Each row is a point on a landscape with many valleys, with its height.
From any point a ball rolls to the lowest of the 2 points nearest to it. It stops when none of these is lower. Distance is the straight distance between rows; heights are no part of it.
J_149: [134 144 147 184 124 130 127 151 135  67 126 133 152  91 184 102 155 112
 157 126 109 106 108 138 125 154 158 160 162 169 151 156 210  88 177 112
  99 147 120 118 104 158 104 144 149 210 101 182 113 118 124 126]  h=427
J_828: [122 162 112 120 130 107 143  99 163 148 160 134  93 163 104 105 118 175
 105 133 107  88 132 123  88 139  99 134 152 129 151  94 140 131 130 127
 215 186 121 122 123 103 103 180 134  93 105 102 157 109 101 158]  h=530
J_224: [139 145 159 100 146 145 109 122 140 140 122 129 180 102 159 133 136 142
 128 125 171 158 134 149 125 128 123  93 116  85 152 130 152 143 150 117
  92 103 133 113 133 130 140  79 112 111 135 143  83  99 146 106]  h=485
J_272: [138 121 171  60 153 139 101  90 127 160  94 126 112 104  66 140  86 184
 109 137 164 129 119 112 122 122  89  49  61  55 190  63  77 148 122 157
  94 105 114  88 112 142 122  60  71  97 152 123 125 126 156 130]  h=412
J_601: [ 98 177 190 105 167 118 105 146  84  53 132 100 136 104 121 180 128 120
 114 166 173 163  83 141 131 135  92  59  92  95 151 113 142 171  81  94
  72 109  89 135 133 140 167  72  93 113 150 104  77 132 169 120]  h=435
J_231: [151 104 102 145 101 145 125 115 158 177 148 198 160 123 168  69 118 144
 153  94 143 145 169 127 130  93 149 148 152 129  92 176 149  99 183 177
 136 150 156 125 119 119 108 159 155 159 113 145 121 127 111  99]  h=357
J_685: [109 118 112 191 111 138 141 154 117  70 130 121 154 119 187 145 133  84
 146 126 112 153 123 127 123 125 140 167 145 162 104 165 158 102 172 125
  83 107 119 141 107 148 150 144 195 194 138 171 114 120 132 146]  h=330
J_479: [132 110  83 164 138 121 137 170 121 106 109 119 113 156 128 150 166  85
 135 136 101 116 121 132 132 139 143 160 162 189  80 156 122 117  99  90
 120  99 113 152 131 134 164 140 165 124 164 127 161 137 140 161]  h=609
J_735: [148 113  65 125 121 149 133 152 123 163 118 148 123 163 115 157 155 101
  91 118 127 156 139 119 152 108 137 154 124 149  53 147  63 144  98 127
 133 104 153 159 154 114 147 134 144 108 161  86 164 160 120 140]  h=278
J_34: [135  61 160 159  78 139 114 109 131 171 104 157 138  95 134  83  87 116
 179  79 110 117 136 126 152 142 172 158 132 120 118 141 117  92 161 183
  96 128 157  97 136 141  75 139 105 212  87 150 147 165  95 104]  h=727
J_398: [102 116 134 133  89 148 136  82 113 162 152 125 150 107 122 114  28 174
  96 120 138 184 125  86 145  97  99 109  60  63 164 130  85 148 163 239
  82 133 122 131 108 120 121 141 108 161 113 132 130 128 161 105]  h=621
J_510: [166  94  73 157 110 132 122 140 169 154 134 199 144 140 172  58 137 113
 163  99 123 134 173 144 113  74 158 167 172 152  70 187 163  77 174 151
 139 137 147 136 118 116  96 170 179 163 129 137 132 137 108 124]  h=301
J_579: [168 126 151  71 144 126 112 101 155 172 106 140 122 104  95  63 162 165
 165 130 153  57 156 149 117 147 137 111 151 104 174  84 163 106 153 112
 163 129 144  59 127 132  80  96  80 101 123 140 107 124  94  89]  h=298
J_923: [152 148  81 114 127 102 156 107 187 159 152 168 103 172 115  87 151 168
 118 134 120  95 150 135  84 113 119 135 176 133 119 129 166 109 140 125
 232 187 135 128 127  89  84 185 146  80 128 106 157 110  96 149]  h=575
J_322: [160 142 148  71 132 111 115  86 172 180 128 139  96 127  82  78 156 173
 138 131 120  48 152 141 109 140 129 117 161 103 182  81 169 104 153 114
 195 156 134  63 129 125  74 126  83  90 110 121 129 114  85 122]  h=372
J_855: [130 138 131  90 143 137 127  73 142 173 114 148 150 122  89 133  54 200
  91 146 171 168 132 102 118  95 112  75  54  59 144 116  74 147 148 196
 120 135 144 124 106 124 148 113  90  87 138 125 132 111 156 129]  h=737
J_78: [116 201 218 112 157 112 144 156  94  34 125 105 154  95 169 169 144  94
 129 186 177 145  89 152 130 142 117  96 127 131 152 142 191 153  97  54
  66 107 103 150 138 152 166  85 130 119 143 139  62 122 208 113]  h=428
J_413: [123 140  88 193 135  97 125 156 139  52 136 129 113 128 165  88 148 110
 163 125 109 103 106 146  84 130 140 172 186 186 148 152 189  95 137  99
 166 154 113 140  97 130 123 175 175 169 109 175 134 111 123 172]  h=516
J_290: [ 68 129 111 178 110 118 135 133  81  58 167  93 126 136 154 141  85 114
 115 134 102 163  89  99 122 117  91 147 116 139 147 128 111 147 137 149
 115 141 101 147 110 109 135 163 175 178 103 149 117 106 129 139]  h=779
J_266: [142 164 101 138 137 104 138 146 158 119 158 129 119 143 147 100 163 152
 125 133 129 110 132 142  92 133 127 140 189 141 139 140 189 117 131  87
 168 154 124 136 134 113 127 140 145 105 126 130 120  94 103 138]  h=657
J_662: [ 67  71 105 196  81 132 126 110  85 109 134 103 111 128 125 132  78 106
 174 113  88 128 107 110 132 101 129 179 107 135 130 108  83 119 150 180
 121 126 131 127 129 148  99 172 148 208  77 150 160 147 112 157]  h=830
J_756: [122 160 181 112 141 114 113 126 127  96 130  80  86  92 114 107 158 132
 147 142  99  57 100 143 119 172 123 138 161 137 204  91 175 111 107  96
 133 147 103 102 127 137 109 115  99 136 102 132 114 124 120 127]  h=466
J_487: [124  97 154 134 126 122 107 124 122 143  88  98  70 124  89 118 151 108
 163 125  60  38 128 128 142 166 151 144 147 166 148  93 130  87  82  97
 156 125 114  93 142 145 105 117  80 131 105 124 158 169  88 134]  h=793
J_137: [133 153 183 103 129 135 107 112 134 122 134 106 115  82 123  79 150 164
 138 124 111  89 113 128 117 151 117 118 138 101 217  76 167 114 152 131
 122 158 110  78 120 137  87 104 106 159  92 150 103 108 107 123]  h=399
J_269: [ 74 101  74 180  90 145 137 113 105 130 147 123 111 149 113 120  66 120
 147 119  93 130 125 104 117  99 111 164 102 117 131 105  65 139 141 180
 145 131 139 137 117 129 102 191 154 175  90 127 163 140 115 157]  h=847
J_300: [159 188  95  97 157 100 126 144 162 136 153 148 147 157 129 138 162 160
 122 141 176 145 127 139  93 114 114  99 149 110 107 142 181 161 116  77
 175 147 135 135 141 109 150 126 130  43 151 112 123  98 133 136]  h=328
J_596: [148  69 116 170  95 142 138 155 127 167  93 148 145 137 161 149 144  76
 147 103 121 144 149 133 161 123 183 162 132 161  44 166 108  96 138 135
  75  81 154 139 148 153 146 116 150 167 155 129 132 154 133 114]  h=563
J_85: [119  86 198 123 126 136 143 142  89 122  78  82 130 107 143 226 140  71
 136 141 126 133 128 115 196 162 154 103  92 134 124 106 119 148 104 115
  49  71 122 135 137 162 159  37 101 136 165 123 135 172 161 108]  h=322
J_217: [ 88 127 150 161 122 102  98 111 118  66 120  84  62 123 113 103 126 125
 162 115  59  68  89 140 116 141 127 163 152 168 186  87 147  88 104 105
 172 152 103 106 117 134 105 182 129 175  72 139 146 122 100 177]  h=542
J_40: [141 176 156 149 147  99 133 151 138  68 128  95 111 106 135 114 175 104
 151 150 117  68 102 161 112 168 152 154 199 194 167 138 201  97  98  55
 139 121 109 126 118 142 137 133 125 125 144 158 120 125 154 141]  h=731
J_656: [ 70 151 159 162 139 121 141 141  74  34 160  80 121 122 155 160 107 109
 104 153 118 168  75 112 130 141  90 124 123 151 148 137 134 145 113 130
  86 130  93 155 114 124 151 132 151 165 124 148  97  99 136 141]  h=757
J_587: [112 144  98 132 138 119 135 149 104 115 143 112 135 150 119 173 119 123
  94 128 127 165 121 107 137 127  97 127 118 132 102 128  93 165  96 122
 124 120 108 165 136 120 153 128 138 101 140 105 138 128 131 150]  h=155
J_441: [116  54 153 168 102 129 132 116  97 149  96 111  87 130  90 145 116  79
 168 104  66  87 124 117 165 148 178 153 116 159 119 117  75  91 102 140
 105  95 146 109 147 159 111 113  93 184 107 122 172 193  99 142]  h=451
J_254: [113  78 146 146  76 146 131 103 116 174 137 135 149 106 130 119  57 146
 125  99 131 163 140 104 157 116 135 142  87  89 135 138  72 136 158 216
  81 114 149 121 130 126  98 133 120 186 110 141 129 135 138 107]  h=562
J_623: [108 162 171 137 131 108 110 120 120  61 133  88  72  97 131  82 145 141
 152 119  68  56  81 143 110 166 130 154 158 163 205  90 175  92 117  98
 159 170 106  86 118 141  97 160 112 176  76 145 117 113 100 143]  h=510
J_885: [136 130 186  68 169 148  89 129 107 112 101 113 151  96 129 161 118 125
 148 147 185 135 123 140 136 138 114  50  80  87 160  93 123 151 115  99
  81  70 117 108 132 160 144  32  89  96 163 118  85 130 165 102]  h=336
J_784: [138  80 143 129 112 131 106 105 128 170  96 135  80 127  79  99 126 114
 163  99  58  42 139 134 145 136 156 157 140 150 136 120 113  77 101 128
 154 130 149  86 145 147  85 149  83 151  86 118 164 181  78 134]  h=814
J_105: [184 107 135  80 142 140 117 149 134 154  76 112 173 112 144 154 190  85
 175 139 174 106 166 161 150 141 174  97 130 143  88 158 155 108 138  60
 114  71 154 119 147 141 153  64 114  72 180 135  97 138 152  70]  h=369
J_58: [ 70 120  57 189 105 119 138 147  80  76 169 101 128 155 148 139  74 104
 118 150 112 194 113 107 108  91  85 164  93 135 115 125  94 172 135 152
 137 138 115 171  99 109 155 184 203 151 120 145 133 115 128 133]  h=796
J_495: [166  83  94 148 122 141 131 157 130 157  97 136 127 146 135 135 181  72
 137 121 109 114 142 140 150 121 166 155 148 180  52 166 118 101 111 105
 105  90 140 147 149 132 152 119 144 129 169 128 163 154 129 121]  h=585
J_880: [130  79 118 144  89 143 121 107 138 194 126 181 116 124 109  78  97 127
 154  94 107 105 155 125 129 113 157 162 141 132 100 145 104  91 153 182
 147 135 165 110 136 128  73 170 116 178  93 126 149 164  93 117]  h=694
J_664: [ 92  78 105 183  83 128 105  97 112 124 116 141 104 128 117  94  84 107
 188 101  78  96 117 119 121 101 146 182 127 132 145 128 106  85 154 162
 140 137 137 100 125 147  76 192 133 211  55 137 164 160  89 160]  h=809
J_138: [136 181 140 115 159 104 134 157 145  95 139 105 121 119 130 116 178 128
 128 155 148 104 117 162  97 151 129 136 179 147 152 136 195 133 100  60
 154 133 119 136 135 138 141 115 118  81 143 130 112 103 136 136]  h=695
J_127: [108 129 106 109 131 144 141 113 114 166 140 135 127 141  72 165  94 161
  74 132 134 156 131 102 142 123  94 122  84  97 117  98  42 163 111 175
 149 133 129 151 128 120 135 136  99  92 133  88 155 147 136 142]  h=811
J_785: [ 81 143  67 149 114 131 154 116 106 129 175 139 136 171 114 142  54 146
  73 144 129 196 130  87 120  94  76 130  69 107 116 122  66 179 136 185
 164 157 117 165 104 108 145 172 164 103 122 107 148 129 147 130]  h=859
J_709: [106 129 177 153 130 124 149 151  82  84 109  95 145 130 162 223 149  70
 123 148 130 160  99 116 176 156 131 118 108 155  99 133 115 153 112 121
  48  84 103 159 129 154 182  89 150 148 163 139 120 142 158 133]  h=325
J_559: [146 135 137  84 119 118 132  72 165 183 129 163  83 131  77  67 121 169
 131 111  83  58 152 131 112 134 128 138 152 113 159  85 141  84 144 152
 204 185 140  81 131 121  63 175  96 118  86 109 151 134  83 134]  h=441
J_10: [133 101 199  85 141 149 123 138 103 121  78  91 155  85 140 188 145  93
 149 142 154 124 143 138 160 160 151  79 101 104 136 108 130 145 121  90
  66  76 122 111 137 164 145  32  91 125 157 133 106 141 164  92]  h=257
J_945: [148  77  92 184 108 140 119 150 149 135 107 185 157 124 192  90 137  86
 185 107 114 137 152 140 123 102 177 170 157 160  63 190 154  76 184 144
 103 123 143 142 117 137 117 153 178 197 127 156 137 151 119 121]  h=254
J_906: [116 148 112 117 113 116 145  77 178 151 131 144  68 154  93  87 110 166
 116 123  77  79 145 128  95 127 107 137 151 127 164  82 128 109 130 146
 226 193 127 104 130 121  72 201 116 122  77 101 164 126  89 152]  h=489
J_503: [126 134  53 164 112 123 137 146 151 124 167 156 152 165 173 105 111 122
 113 121 123 172 150 115 107  84 114 155 129 134  96 166 134 135 148 143
 161 145 134 153 106 112 140 170 209 119 138 129 125 111 121 134]  h=532
J_275: [123 121 143 141 146 117 113 139 127 115 109  82  79 125  99 122 172  91
 155 133  82  35 123 146 129 176 159 146 168 197 152 107 156  97  75  69
 163 116  97 115 128 142 132 125 102 112 129 140 153 156 114 135]  h=771
J_449: [ 99 150 163 100 143 132 120 118 119 123 141  89  94 118  98 137 120 154
 107 134 109 114 109 117 130 146  88 110 126  99 186  71 109 145 111 132
 116 135  93 107 134 116 125 111  99 125 113 116 118 117 122 141]  h=87
J_639: [130 149  61 163 128  82 147 176 145  52 153 123 107 169 148  98 152 118
 118 136 130 150 113 137  65 130 122 165 180 160 110 166 183 143 100  79
 186 160 110 160 114 105 153 179 196  98 152 134 134  92 137 177]  h=588
J_764: [118 125  83 156 111 140 136 135 126 150 152 140 149 138 147 135  97 135
 111 114 122 173 150 110 137 102 118 146 121 126  96 154 101 138 142 167
 119 122 136 150 124 126 130 144 167 134 129 127 128 127 122 127]  h=496
J_438: [192 114  70  63 135 140 140 104 156 222 116 203 135 158  91 122 148 130
 100 115 183 132 178 151 141  95 159 116 124 106  52 157  85 118 122 152
 168 137 189 146 147  86 124 147 131  80 168  99 147 120 134  84]  h=616
J_162: [135 111 159  88 151 145 107 113 124 159  97 127 166 104 130 157 109 150
 122 130 169 153 139 138 144 118 117  74  86  74 143 110  96 153 129 135
  88  85 139 111 136 145 145  67  94  99 153 124 105 130 145 107]  h=416
J_197: [142  59 146 103 100 157 130 121 110 202  99 143 143 108 126 171 112 111
 117 101 167 155 163 130 172 128 171 110  94 102  90 141  62 149 123 163
  79  86 174 125 154 141 135  85  97 138 154 123 121 150 145  79]  h=465
J_570: [130 146  53 168 117 107 143 160 153  94 168 135 132 160 176  95 137 125
 128 129 124 152 139 127  80 103 116 158 168 154 113 163 167 121 133 116
 167 155 117 151 109 102 136 182 209 126 133 141 124  97 118 159]  h=559
J_520: [104 151  77 121 137 133 142 119 106 130 157 152 131 173  98 161  84 152
  58 143 140 194 123  88 126 113  83 119  67 104  91 124  39 185 120 175
 169 155 126 170 115 114 152 159 133  75 136  85 171 146 143 144]  h=839
J_757: [105  66 118 193  71 140 138 125 106 155 122 132 137 123 143 134  75  99
 147 101 114 161 130 116 154 113 143 159  96 121 103 144  64 129 151 201
  87  96 155 128 145 145 100 137 135 206 105 131 146 164 126 122]  h=517
J_455: [125 140 168 157 155 102 124 148 119  78 110  83  81 113 104 120 169  84
 157 151  88  45  97 160 120 187 163 151 179 217 161 122 177  93  74  41
 158 115  87 122 107 144 139 145 121 126 149 149 152 138 152 151]  h=753
J_244: [154 137 174  87 134 139  97  99 140 146 125 134 147  82 123  67 127 190
 145 118 156 108 109 129 120 150 123  92 108  72 223  83 161 124 177 147
 104 140 127  60 110 135  87  86  96 150 111 155  97  93 123  98]  h=305
J_11: [ 93 148 191 129 153 127 122 146  85  68 120  90 140 113 138 208 123 102
 109 154 147 167  95 118 153 149 101  90 100 124 136 123 122 164  94 113
  58 102  88 156 130 140 174  84 114 131 149 112 104 138 162 130]  h=379
J_81: [114 162 138 113 129 119 132  97 134 126 173 114 129 125 122 105  91 190
  93 138 123 136 108 102 107 125  81 116 106  91 197 104 149 140 160 164
 148 180 107 105 108 114 116 135 119 130  90 132 103  91 115 138]  h=364
J_464: [154  64 148 107 108 151 136 130 101 188 100 121 119 123 103 180 127 102
 124 114 136 123 156 123 182 131 167 123 104 134  89 123  60 141  99 145
  97  83 159 131 152 138 136  83  77 127 156 104 153 167 125 100]  h=425
J_257: [114 130 166 155 136 129 132 148 107  88 108  92 120 112 151 184 148  94
 134 141 107 121 108 131 158 159 141 142 142 169 126 127 140 124 107 100
  78  88 106 142 122 141 158 104 135 145 150 142 131 136 147 130]  h=275
J_651: [137  91 153 127 114 156 132 130 119 161  93 128 185 107 166 185 123 104
 119  99 155 190 150 129 173 119 165 109  89 106  77 157  90 164 146 156
  51  73 151 147 156 145 162  78 133 132 153 126 102 138 157 103]  h=511
J_425: [128 103 157 153  99 140 106 117 140 147 112 151 138  98 145  68 113 129
 170  77  90 103 135 128 145 137 162 154 146 128 145 131 150  78 176 161
 110 150 129  87 119 149  68 151 110 209  74 156 136 147  85 115]  h=756
J_670: [150 159 122 176 138 109 136 164 150  72 128 140 135 109 188  94 182 109
 165 124 110  94 118 153  98 150 153 163 203 189 135 178 230  79 151  81
 136 142 121 137 113 147 130 153 166 165 130 175 114 120 137 146]  h=477
J_463: [103 181 167  97 141 106 135  88 127 101 166 103  77 138 102 105  88 208
  87 159 115 113  97 105  82 143  66  92 102  95 208  69 143 151 133 137
 180 208  95 103 120 103 113 155 107 113  86 112 107  85 126 162]  h=449
J_310: [171 111  79  86 124 153 125 147 111 168 106 130 137 153 106 181 178  89
  98 125 142 147 132 116 169 119 144 125 103 140  49 144  52 156  74  95
 133  97 150 162 155 118 166  95 110  70 173  85 170 165 136 121]  h=324
J_132: [143  70 143 152  93 152 144 147 127 156  82 139 177 114 178 175 138  75
 129 103 130 172 154 133 163 122 183 137 114 139  50 172 107 127 154 138
  51  73 150 154 146 155 161  86 150 155 157 141 120 138 149  99]  h=541
J_168: [177 133  83  77 155 143 125 144 156 175 111 145 158 152 117 143 190 123
 126 122 172 132 156 149 136 106 139 110 144 128  65 149 123 135 116  83
 143 106 156 144 156 113 151 109 130  59 167 112 121 127 127 108]  h=464
J_481: [111 129 138 174 105 142 125 140 124  97 139 118 153 104 182 123 123 112
 144 116 110 143 115 116 143 136 135 151 141 133 137 145 162 102 175 140
  89 126 130 127 107 140 117 131 150 202 102 171 111 121 115 124]  h=373
J_988: [ 72 168 189 121 159 106 125 150  79  25 154  73  93 125 124 164 108 123
 101 160 139 151  74 133 123 151  79 112 118 143 166 119 132 160  77 111
  99 138  80 150 134 106 146 130 116 136 130 122  98 110 143 145]  h=730
J_289: [153 106 168  97 134 144 125 147 126 140  88 100 152 105 140 161 164  91
 157 135 148 106 154 148 158 149 168 112 132 135 116 123 158 117 126  89
  89  71 132 116 131 148 142  63 101  99 156 136 113 145 142  82]  h=319
J_255: [150  90  95 113 134 140 123 149 107 147 109 105 106 155  94 172 182  84
 118 130 102 104 133 118 173 149 161 144 135 172  76 122  71 133  67  92
 131  97 133 147 151 129 156  91 104 104 167  95 176 175 129 133]  h=371
J_584: [100 152 116 115 119 135 134  85 123 150 141 132 150 129 112 130  32 197
  79 146 153 193 132  82 125  84  92  79  40  58 155 128  94 152 162 218
 111 152 121 141  96 120 149 130 108 102 114 127 127 113 162 122]  h=682
J_371: [129 149 118  96 159 118 116 158 105 105 126 103 113 144 101 181 168 118
 103 144 142 142 107 124 143 150 107 121 130 137  96 110  95 173  65  89
 138 115 108 164 146 119 173 111 111  69 157  93 155 151 132 150]  h=67
J_569: [171 136  76 131 139 115 141 135 193 149 144 164 116 157 142  74 167 139
 133 115 125 104 155 143  84  98 136 152 194 152 108 163 192  93 145 111
 195 166 136 135 125 100 103 164 163 107 129 128 133 117  94 137]  h=617
J_225: [171 112  71  99 115 136 138 117 161 207 134 196 128 159 105  98 149 129
 117 112 148 117 180 139 126  89 147 141 146 125  65 159 101  97 136 149
 176 143 170 142 146  92 108 171 146 108 143 102 150 129 114 107]  h=644
J_235: [134 117  54 132 117 134 154 121 148 156 137 163  91 189  92 109 130 130
 104 124 103 101 154 126 114  98 119 158 149 141  95 116  88 118 113 138
 215 153 151 149 138 106 106 194 151 110 126  90 184 141 108 161]  h=358
J_392: [183 151  84  64 164 123 122 125 170 169 106 167 185 149 134 126 157 144
 137 122 203 147 155 157 118  91 146  70 119 107  71 160 127 149 148  82
 147 101 168 124 147 115 169 104 141  43 169 124  83 105 137  99]  h=518
J_861: [ 98 172 219 116 148 136 137 135  88  55 126  96 155  84 169 165 147 101
 129 166 152 146  91 137 142 150 110  90 119 118 169 133 182 144 126  94
  35 111 109 131 123 151 148  81 126 152 128 149  72 119 182 106]  h=367
J_655: [105 192 144 138 151  86 148 142 118  48 198  99  96 147 118 108  96 161
  91 164 139 156  85 132  65 138  70 113 132 136 159 134 171 175  90  89
 178 198  98 147 125  89 134 165 137  93 108 114 102  74 125 155]  h=656
J_52: [173 137  84  68 150 134 127 107 165 200 106 187 165 165 111 131 132 155
 108 119 196 163 161 140 138  84 145  89 104  94  64 161  87 143 142 142
 156 120 182 136 135 100 162 132 131  60 160 110 116 111 151  98]  h=576
J_956: [138 133 177  79 141 138 104  90 132 151 115 117 120  95  90 111 105 184
 132 124 148 112 115 116 120 134  98  78  97  69 210  75 118 136 146 151
  94 125 120  77 106 137 105  73  85 126 122 138 102 110 138 117]  h=314
J_838: [102 152 181 109 147 135 116 119 113 104 152  99 121  97 130 133 116 155
 108 148 131 149  90 116 129 142  92  89 110  83 197  95 144 138 129 135
  73 142 101 110 127 133 127  90 109 150 109 134  98 107 141 126]  h=187
J_435: [178 116 109  98 133 145 122 146 156 168  86 149 163 129 147 132 192  96
 148 116 155 117 166 153 134 123 168 120 158 143  68 179 170 107 137  83
 113  91 157 141 146 125 147  96 138  95 169 138 102 128 139  87]  h=415
J_738: [ 85 177 169 120 154 106 134 138 104  59 175  94  95 129 111 130 109 172
  88 159 132 142  85 131 101 139  70 102 116 122 182 111 147 167  88 119
 143 177  90 140 129  97 130 145 114 106 113 122 103  89 130 154]  h=693
J_377: [129  89 128 171 109 117  88 111 127 127 102 163 122 108 132  68 111 111
 197  84  73  90 125 127 125 127 149 185 155 147 143 139 148  66 168 148
 145 162 137  91 121 147  61 175 116 213  58 143 152 161  77 153]  h=785
J_941: [171 147 174  60 143 130 100 102 150 161 107 132 140  87 116  65 145 171
 170 131 165  79 133 139 110 156 128  85 131  83 214  76 156 112 162 119
 135 127 138  44 107 138  75  63  93 115 130 152  91 106 124  89]  h=200
J_61: [119 174 101 150 141  89 154 159 137  62 179 116 109 153 145  99 133 148
 110 147 142 146 103 139  68 139  99 141 168 159 134 151 179 163  93  76
 188 179 112 160 126  92 141 173 171  88 126 122 121  82 125 167]  h=618
J_987: [119 162 114 127 125 132 134 116 152 135 170 131 160 123 151 106 102 168
 108 126 137 152 134 112 114 113 104 127 119 100 156 136 156 132 165 158
 134 158 123 116 112 109 128 130 140 121 108 136 103  92 121 134]  h=281
J_540: [116  89 159 126 124 143 132 132 100 151 103  96 132 111 119 197 131 101
 119 130 129 142 132 112 177 149 143 111 102 113 112 111  82 156 100 141
  68  81 125 138 139 152 146  64  91 124 151 110 133 161 137 118]  h=376
J_893: [125 131 128  76 148 143 123 101 134 182 125 147 130 130  74 158  87 178
  88 141 149 145 143 109 142 118 104  84  80  75 141  91  52 160 120 175
 134 125 135 127 123 124 134 113  78  83 141 104 144 130 141 125]  h=782
J_715: [ 96 123 155 154 131 130 129 141 105 106 119  85 104 117 120 154 128 111
 128 132  85 104 111 124 147 156 124 140 139 152 153 101 113 125 106 127
  99 114  99 128 123 141 136 123 126 161 118 130 127 136 113 142]  h=225
J_182: [158 115  40 113 125 139 145 140 139 159 128 159 109 183  95 127 166 111
  90 118 124 128 141 125 137 105 128 154 140 140  59 142  72 130  88 112
 177 130 151 163 148 100 142 161 147  86 160  82 188 148 119 149]  h=315
J_810: [141 169  92  96 164 118 116 162 120  86 137 135 138 154 111 172 176 119
  82 137 161 179 102 122 130 132  96 104 122 120  69 143 103 195  75  79
 156 123 119 177 153 110 189 120 136  38 166  81 143 146 139 147]  h=157
J_996: [103 126 146 129 132 119 119 121 120 105 142  83  82 136 100 130 120 135
 118 131  81  91 114 127 126 152 100 140 145 135 170  81 110 131  98 124
 150 142  90 127 130 123 113 156 114 135  94 113 137 125 106 154]  h=165
J_452: [119 149 211 114 136 152 122 125 106  85 122 101 151  68 164 135 136 124
 132 141 138 134  98 128 148 157 121  97 115  93 200 105 170 120 159 124
  50 121 108 100 123 148 116  70 108 183 116 157  87 107 151  97]  h=287
J_884: [157 140 160 109 135 143 114 126 154 140 108 146 203  85 183 104 154 141
 147 110 171 143 148 153 125 130 145 110 126 103 138 146 192 126 193 126
  87 104 150 102 124 136 122  93 127 137 125 169  75  83 135  80]  h=491
J_241: [134 106  95 177 113 138 138 160 146 113 119 141 154 134 186 121 149  96
 149 110 115 154 153 136 122 113 148 164 151 154  79 183 156  97 154 123
  92 110 130 150 126 139 138 134 187 166 138 154 125 127 135 131]  h=296
J_610: [136  72 134 154 121 133 133 132 101 147  91  98  85 146  86 159 154  76
 144 129  81  74 135 124 177 165 174 146 122 189 105 107  88 107  82 107
 116  86 131 121 144 148 141  91  95 130 144 122 174 183 126 141]  h=411
J_903: [153 105 104 118 109 141 137 113 151 206 131 190 108 149 102  91 116 137
 128 106 125  94 171 136 128 111 152 152 153 132  95 139 104  91 133 167
 175 139 162 126 132 109  89 174 122 136 122 102 153 151 103 119]  h=668
J_88: [106  51 145 187  85 125 145 115 100 152 107 115 107 117 117 153  95  88
 164 104  92 116 127 118 163 138 167 162  95 139 118 114  55 118 129 170
  80  90 143 115 139 159 100 121 110 208 106 134 170 178 111 134]  h=481
J_549: [111 207 198 117 167 110 110 145  96  31 151 120 142 113 151 150 132 127
 108 178 188 166  93 152 104 122  95  68 102  98 150 134 181 166  91  73
  80 123 104 153 138 143 170  84 109 104 131 141  49 112 189 120]  h=490
J_119: [151 121 142 139 115 141 124 134 163 150 133 162 179 106 187  91 147 136
 149  93 145 152 162 140 133 120 157 143 147 126 113 165 174 100 188 145
  99 125 143 124 118 131 112 129 146 160 112 162 107 108 111  93]  h=422
J_739: [141 186  89 107 167 100 124 152 136 100 164 144 147 148 117 158 154 154
  87 142 168 177 119 126 105 116  99  99 124 113  95 148 145 182  97  84
 166 148 119 164 144 103 183 132 141  36 151  95 122 110 139 143]  h=241
J_500: [ 78 129  69 165 104 136 152 117 110 126 166 126 118 160 111 118  58 135
 106 134  97 152 130 102 115  97  80 152  92 123 132  98  68 155 143 185
 174 160 132 151 109 118 113 189 161 137 107 111 152 127 128 146]  h=862
J_264: [120 136  80 124 113 138 150 105 148 186 154 172 148 148 117 115  80 162
  98 124 141 165 163 109 123  89 127 133 105  98 106 146  94 132 156 192
 160 150 147 146 120 108 124 172 147 103 126 113 135 121 126 110]  h=445
J_136: [128 145 113  95 130 133 140  95 167 188 144 159 144 144 115 114 103 187
 109 134 150 145 155 123 120 104 119 108 121  91 131 126 131 130 158 166
 166 151 140 111 126 109 119 135 116  85 131 127 120  98 123 118]  h=375
J_744: [154 177 113  96 149 106 136 111 174 159 153 159 166 148 130 106 135 179
 128 151 173 129 138 134  91 107 109  96 133 100 132 132 184 134 159 115
 176 154 148 104 121 107 127 126 122  73 143 130 106  82 123 124]  h=423
J_875: [115 139  76 149 144 106 137 173 132  69 134 117 109 166 128 130 153 108
 115 139 120 147 108 133 102 140 121 165 165 178  99 145 129 146  87  86
 159 130 107 170 122 111 162 166 181 101 151 127 157 116 125 168]  h=613

For each start below, name the point where the ball stops.
J_520 | J_735
J_88 | J_735
J_601 | J_449
J_413 | J_945
J_651 | J_10
J_40 | J_941
J_549 | J_449
J_664 | J_10
J_225 | J_10

Call two points neighbours if one is among the 2 nearest of the other. Go from one point of each pair to the other, from neighbour to neighbour, staying as low as possible. Name the highest point that can't be avoided.
J_941 and J_136 | J_893
J_371 and J_10 | J_570
J_735 and J_136 | J_903
J_449 and J_941 | J_217
J_987 and J_371 | J_744
J_945 and J_10 | J_884
